Each row is a point on a landscape with many valleys, with its height.
A ball rolls from a point to whichever of its 2 nearest points has the largest drop for the distance, and stops where none of them is lower. Distance is the straight distance between rows; heights are no part of it.
z743: [170 118  62 112 102 173 123 140 122 140 114 120 170  84 103 165 130 113
  91 158 140 107 163]  height 3.58
z762: [122  95 167 183  94 157 120 127 124 157 102 123 148  75 117 128 124  99
 120 145 118  94 138]  height 7.05
z327: [138 143 145 191 120 145  82 165 110 122 104  66 166  77 182 147 140 113
 145 149 163  89 134]  height 7.54
z840: [ 96 163 115 106  99  77 191 135 149 144  93 165 132 145 129 139 146 139
 184 143 147 153  90]  height 1.08
z24: [159 145 101 103 100 147 147 160 136 122 106 152 140 110 110 171 145  94
 139 141 141 118 137]  height 2.58
z16: [152 129 176 137 104 151 155 156 110 148  80 161 102 125  82 136 119 123
 173 166 105 184 114]  height 5.43
z58: [147 110  72 137 189 188 112 118  96 108 169  72 142 127 145 133 140  95
 134  77 150  81 179]  height 1.70
z332: [129  87  89 154 128 164 131  99 170 159 164 116 142 136 136 118 104 142
 109 122  97  64 175]  height 5.23
z134: [139 183 151 114 130  78 137 163 122  79 153 129  95  99 139 145 140 112
 162 115 142 167 102]  height 3.23
z214: [149 176  56 119 122 196 177 112 102 118 175 139 129  98  86 149 114 149
  95 135 100 123 178]  height 3.15
z477: [152 157 122 122 128 118 114 142 109  99 110 106 175  87 177 135 188  62
 157 119 171 102 135]  height 4.40
z893: [116 131  86 147 106 121 164  94 110 133 123 107 144  50 134 131 127 153
 107 125 144  80 142]  height 4.30
z85: [152 175  69  93 115 159 193 125 112 107 135 184 123  92  97 171  99 168
  90 149 105 122 162]  height 2.46
z983: [114 134 100 148 110 156  84 142  87 138 118 143 137 145 109 161 147  53
 140 110 151 119 111]  height 4.17
z963: [115  59 184 145 114 141 116 133 126 157  76 118 117  85 103 111 112 114
 125 140 112 125 128]  height 6.82
z293: [116  58 175 131 103 140 113 143 106 145  67  75 121 126 108 112 158 107
 138 134 139 151 116]  height 6.58
z243: [102 172  69 166 118 170 123 140  83 119 146 145 121 123 111 171 136  58
 138 105 129  94 135]  height 4.70
z375: [ 89 121 217 111 128  93 183 137 127 125 117 166  94 171 134 118 143 133
 165 109 101 172  94]  height 5.61
z305: [153 115 100 139 136 144 183  99 183 152 110 210 130 128 132 114  93 180
 106 136  96 119 156]  height 3.03
z782: [123 118  80 126  98 140 121 107 147 166 138 128 129 128  88  95  96 150
  82 158 105 132 143]  height 2.98
z432: [117  97 140  81  56  98 148 120 151 178  89 125 165 110 138 139 143 146
 173 142 118 163 109]  height 3.65
z593: [147 119 139 199 138 135 120 134 112 140 115  90 158  69 141 134 134 116
 140 138 162 103 136]  height 7.33
z202: [130 117 177 136 163 127  53 144  81 116 110  46 162 119 189 129 140 146
 134 118 182 120 113]  height 4.19
z786: [109  78 144 103  71 118 147 109 163 143  86 176 118  66 129 120 103 180
  97 153  69 136 139]  height 4.75
z590: [153 120 142  93 135  86 117 197 138  86 138 102 121 124 129 160 145 106
 180 112 154 186 106]  height 3.87
z281: [146 130 140 108 156 122 114 148 127 106 117 120 160 131 156 117 198  34
 159 107 168 135 124]  height 4.12
z364: [148 128 130 139 112 135 127 109 147 161 144 132 133 137 102  67 117 136
 104 163 125 166 123]  height 3.66
z749: [148 102  60 145 174 198 123 134  95 121 156 113 117 140  94 130 122  79
 123  92 145 113 168]  height 1.09
z25: [ 99 121 114 120 218  71 125 121 133  99 176 154 113 185 113 114 160 103
 103  94 166 125 114]  height 3.96
z453: [114 112 138 136 137 124 139 110 130 125 122 145 101 121 121 125 111 131
 117  96 134  97 130]  height 5.05
z774: [166  94 163  73 140  85 131 133 175 100 119 135 122 185 154 135 166 133
 145  98 133 143 112]  height 3.73
z975: [130 148 119 195 171 120  90 152 105 106 164  90 127 134 146 132 160  71
 131 125 157 102 125]  height 3.00
z322: [114  98 136  69  46 102 166 116 160 146  75 181 139  99 144 125 136 172
 134 136  87 169 121]  height 4.37
z609: [137 130 118 123 116 132  90 152 115 136 112 119 127 133 103 143 133 100
 134 135 151 154 110]  height 3.52
z813: [130 107  56 142 120 190 119 117 112 148 152  75 185  75 124 141 130 120
  98 137 131  78 182]  height 4.32
z18: [ 57 160 162  84 130 103 189 124 137 120 112 177 132 147 138  66 119 150
 130 131 137 212 103]  height 3.13
z75: [ 90 143 101 145  77  99 184 101 109 150 109 145 146  51 114 143 124 164
 106 156 124 103 121]  height 3.80
z97: [156 181 129 122 147  81 117 127 132  97 184 141 128  99 145 129 112 131
 145 105 136 131 108]  height 2.43
z77: [172 114 129 142 115 169  72 115 114 146 124  77 140 119 128 128 103 172
 101 153 114 111 151]  height 4.90
z688: [ 74 172  96 117  97 125 179 103 112 154  93 178 134 112  99 129 116 154
 112 147 132 130 117]  height 3.14
z381: [199 143 142 139 153 157  79 168 135  88 144  86 134 116 151 144 122 112
 125 129 141 106 163]  height 3.06
z137: [132 124 145 138 216 121  42 131  82 113 154  66 174 146 191 141 139 137
 117 101 183  97 123]  height 3.88
z187: [158 160 116 131 162 106  93 111 139 115 192 112 164  85 169 119 110 122
 126 102 143 106 138]  height 3.17
z795: [160  76 164 139  93 105 109  91 158 172  94 111 120 144 128 101 124 184
 140 178  86 155 121]  height 4.89
z551: [169 123 182 139 121 138 131 142 109 163 103 121  93 159  86 121 125 153
 180 176 108 204 106]  height 4.99
z300: [125  77 114 130  93 139 155  92 144 137  97 163  97  76 118 120  95 196
  80 171  45 105 170]  height 5.04
z150: [ 74 168  91 122 134 110 166 130 137 142 103 192 130 159 108 132 114 110
 158 132 154 126  96]  height 2.33
z376: [132 156 161 172 140 141 159 181 104 120 108 162  90 145  85 140 127  93
 180 151 137 194  97]  height 5.86
z848: [151  94 155 129 115 104 103 149 156 147  90  69 155 146 149 146 148 135
 179 149 147 121 110]  height 5.95
z254: [ 95  99 145 133  99 139  51 153 147 134 130  82 144 132 140 125 116  87
  94 131 118  95 125]  height 4.58
z469: [107 116 148  82 169  61 138 131 157  93 148 163 113 193 132 131 157 130
 130  97 148 156  96]  height 3.86
z839: [164 118 170  72  96 100 151 163 176 106 128 127  93 181 138 132 146 148
 163 125  88 187 124]  height 3.40
z878: [107 108 184 109 110 106 160 122 148 128 109 154 102 136 131 100 128 136
 134 115 113 148 113]  height 5.35
z686: [136  96 144 107  92 128 101 135 101 152  56  44 143 146 136 148 167 139
 163 148 149 146 105]  height 6.29
z865: [ 71 186 102 120 196 112 174 104 101  99 168 172 105 145 120  91  85 148
 121  98 152 140 114]  height 1.99
z941: [103 136 146  97  99 128 179 124 189 119  93 223 109 144 155  95 102 181
 102 140  59 166 134]  height 1.80
z579: [201 151 178 122  95 159  86 163 137  96 128  88 126 116 138 142 140 119
 124 138 113 140 146]  height 3.84
z718: [ 96 112 127 140 131 135  32 158 122 141 127  75 166 159 157 153 128  85
 120 126 156  91 114]  height 4.18
z29: [126 135 175 140 164  94 118 106  98 118 167 128 128 123 130  85 143 118
 123 108 172 173  94]  height 6.28
z503: [146 121 141 126 134 148  59 125  89 126 103  53 140 115 169 140 104 178
 101 122 142  90 137]  height 4.54
z530: [191 156 154  90  58 147 102 130 128 130 113 112 136 104 129 148 136 145
 110 158  97 146 145]  height 4.47
z382: [ 46 140 142 113 153  90 171 122 125 130 119 159 108 178 108  71 134 131
 116 140 153 184  81]  height 2.73
z811: [134 136 117 125 146  85  86 176 116 106 137  74 132 148 134 147 165  92
 158 128 167 182  95]  height 4.14
z571: [111 144 124 112  68  86 143 106 142 158  98 133 149 128 135 146 154 131
 158 138 136 116  96]  height 2.55
z316: [182 159  91 120 152 161  96 130 112  95 152  92 137 144 153 153 142 107
 125 105 144  78 162]  height 2.34
z563: [123 128 106 143 190 161 128 137  91  97 161 137 101 135  98 114 134  72
 115  90 158 132 142]  height 1.71
z9: [134 144 125 123 187 114  60  98  98 117 187 103 175 128 177 121 140 103
 116  79 157  95 133]  height 3.62
z625: [ 79 130  69 103 107 136 141 103 146 139 166 158 123 107  99  92  74 132
  71 109 106 120 146]  height 2.30
z291: [168 129 155 127  96 117 125 123 157 152 132 118 114 133 102  87 121 166
 137 187  97 193 118]  height 4.31
z860: [117 135 227 119 132 102 127 136 114 125 145 158 111 171 136 154 153  98
 153  89 122 148  78]  height 5.89
z463: [150 108 183 103 160 115 110 150 146  98 132 122 144 165 161 122 185  71
 129  97 148 115 127]  height 3.93
z992: [120 151  93 142 140 121 168 101 121 120 153 148 128  80 133 138 107 136
 130  94 133  75 146]  height 4.71
z428: [156 117 153  90 101 104 177 141 191 137 105 167 100 194 136 108 140 176
 161 152  77 189 122]  height 2.92
z777: [133 125 216 118 155  91 119 106 102 139 153 144 141 173 136 123 177 119
 138  91 148 170  86]  height 6.09
z847: [137 148 125 168 185 122 119 177 118  79 159 138  97 157 116 137 163  48
 138 116 152 126 124]  height 2.32
z151: [ 65 118  90 122 144 157 184  94 146 119 149 179 100 143 121  89  79 149
  90  89  94 106 154]  height 1.79
z561: [101  93  58 147 116 199 150 103 144 165 180 118 165 105 109 139 112 113
 111 120  90  76 177]  height 4.85
z465: [ 76 152 107 132 170 109 160 102 113 118 151 145 101 159 107  63 126 125
  87 120 161 158 111]  height 2.37
z699: [148 121 114 107 108 110 168 127 203 131 106 192 106 158 137 107 104 189
 126 157  95 171 132]  height 2.36
z213: [125 129 113 158  99 165 131  83 100 147 137 104  72 137  96 137 101 172
 103 135  71  84 149]  height 5.60
z26: [102 187 130 113 176  82 135 102 106 112 179 180 111 143 130 123 101 149
 130  91 140 139  88]  height 1.51
z247: [143 103 145 148 120 106  86 122 181 147 108  70 153 170 166 130 129 161
 137 156 133  72 120]  height 5.57
z496: [109 134 101 165 150 166 147  87 108 139 181 115  73 188  93 110 113 148
 102 107  93  92 141]  height 5.84
z675: [104 158  72 163 148 150 134 122 101 123 175 133 127  88 119 169 109  99
 150  95 130  79 142]  height 5.10
z118: [155  90 130 155 130 118  78  97 150 167 116  90 136 165 131 117 107 171
 126 158 121 105 126]  height 5.28
z442: [102 121  97 175 191 133  48 161 103 104 156  59 148 128 162 155 122 103
 134 116 166  78 133]  height 3.64
z564: [153 147  91 108 103 142 186 160 133 122  89 178 124  99  82 192 111 138
 130 172 119 129 143]  height 1.40
z234: [132  89 134 156 101 144 130 107 132 137 112 114  85  77 103 150  85 173
 100 162  61  69 160]  height 5.32
z294: [ 76 141 131 104 130 151 179 115 155 113  99 213  90 152 120  85  75 166
  85 130  84 140 143]  height 1.29

Where does a ball stop that starts at each point below?
z963 => z97
z376 => z294
z327 => z97
z718 => z749
z777 => z840
z77 => z97
z16 => z294
z234 => z840
z530 => z749
z795 => z294
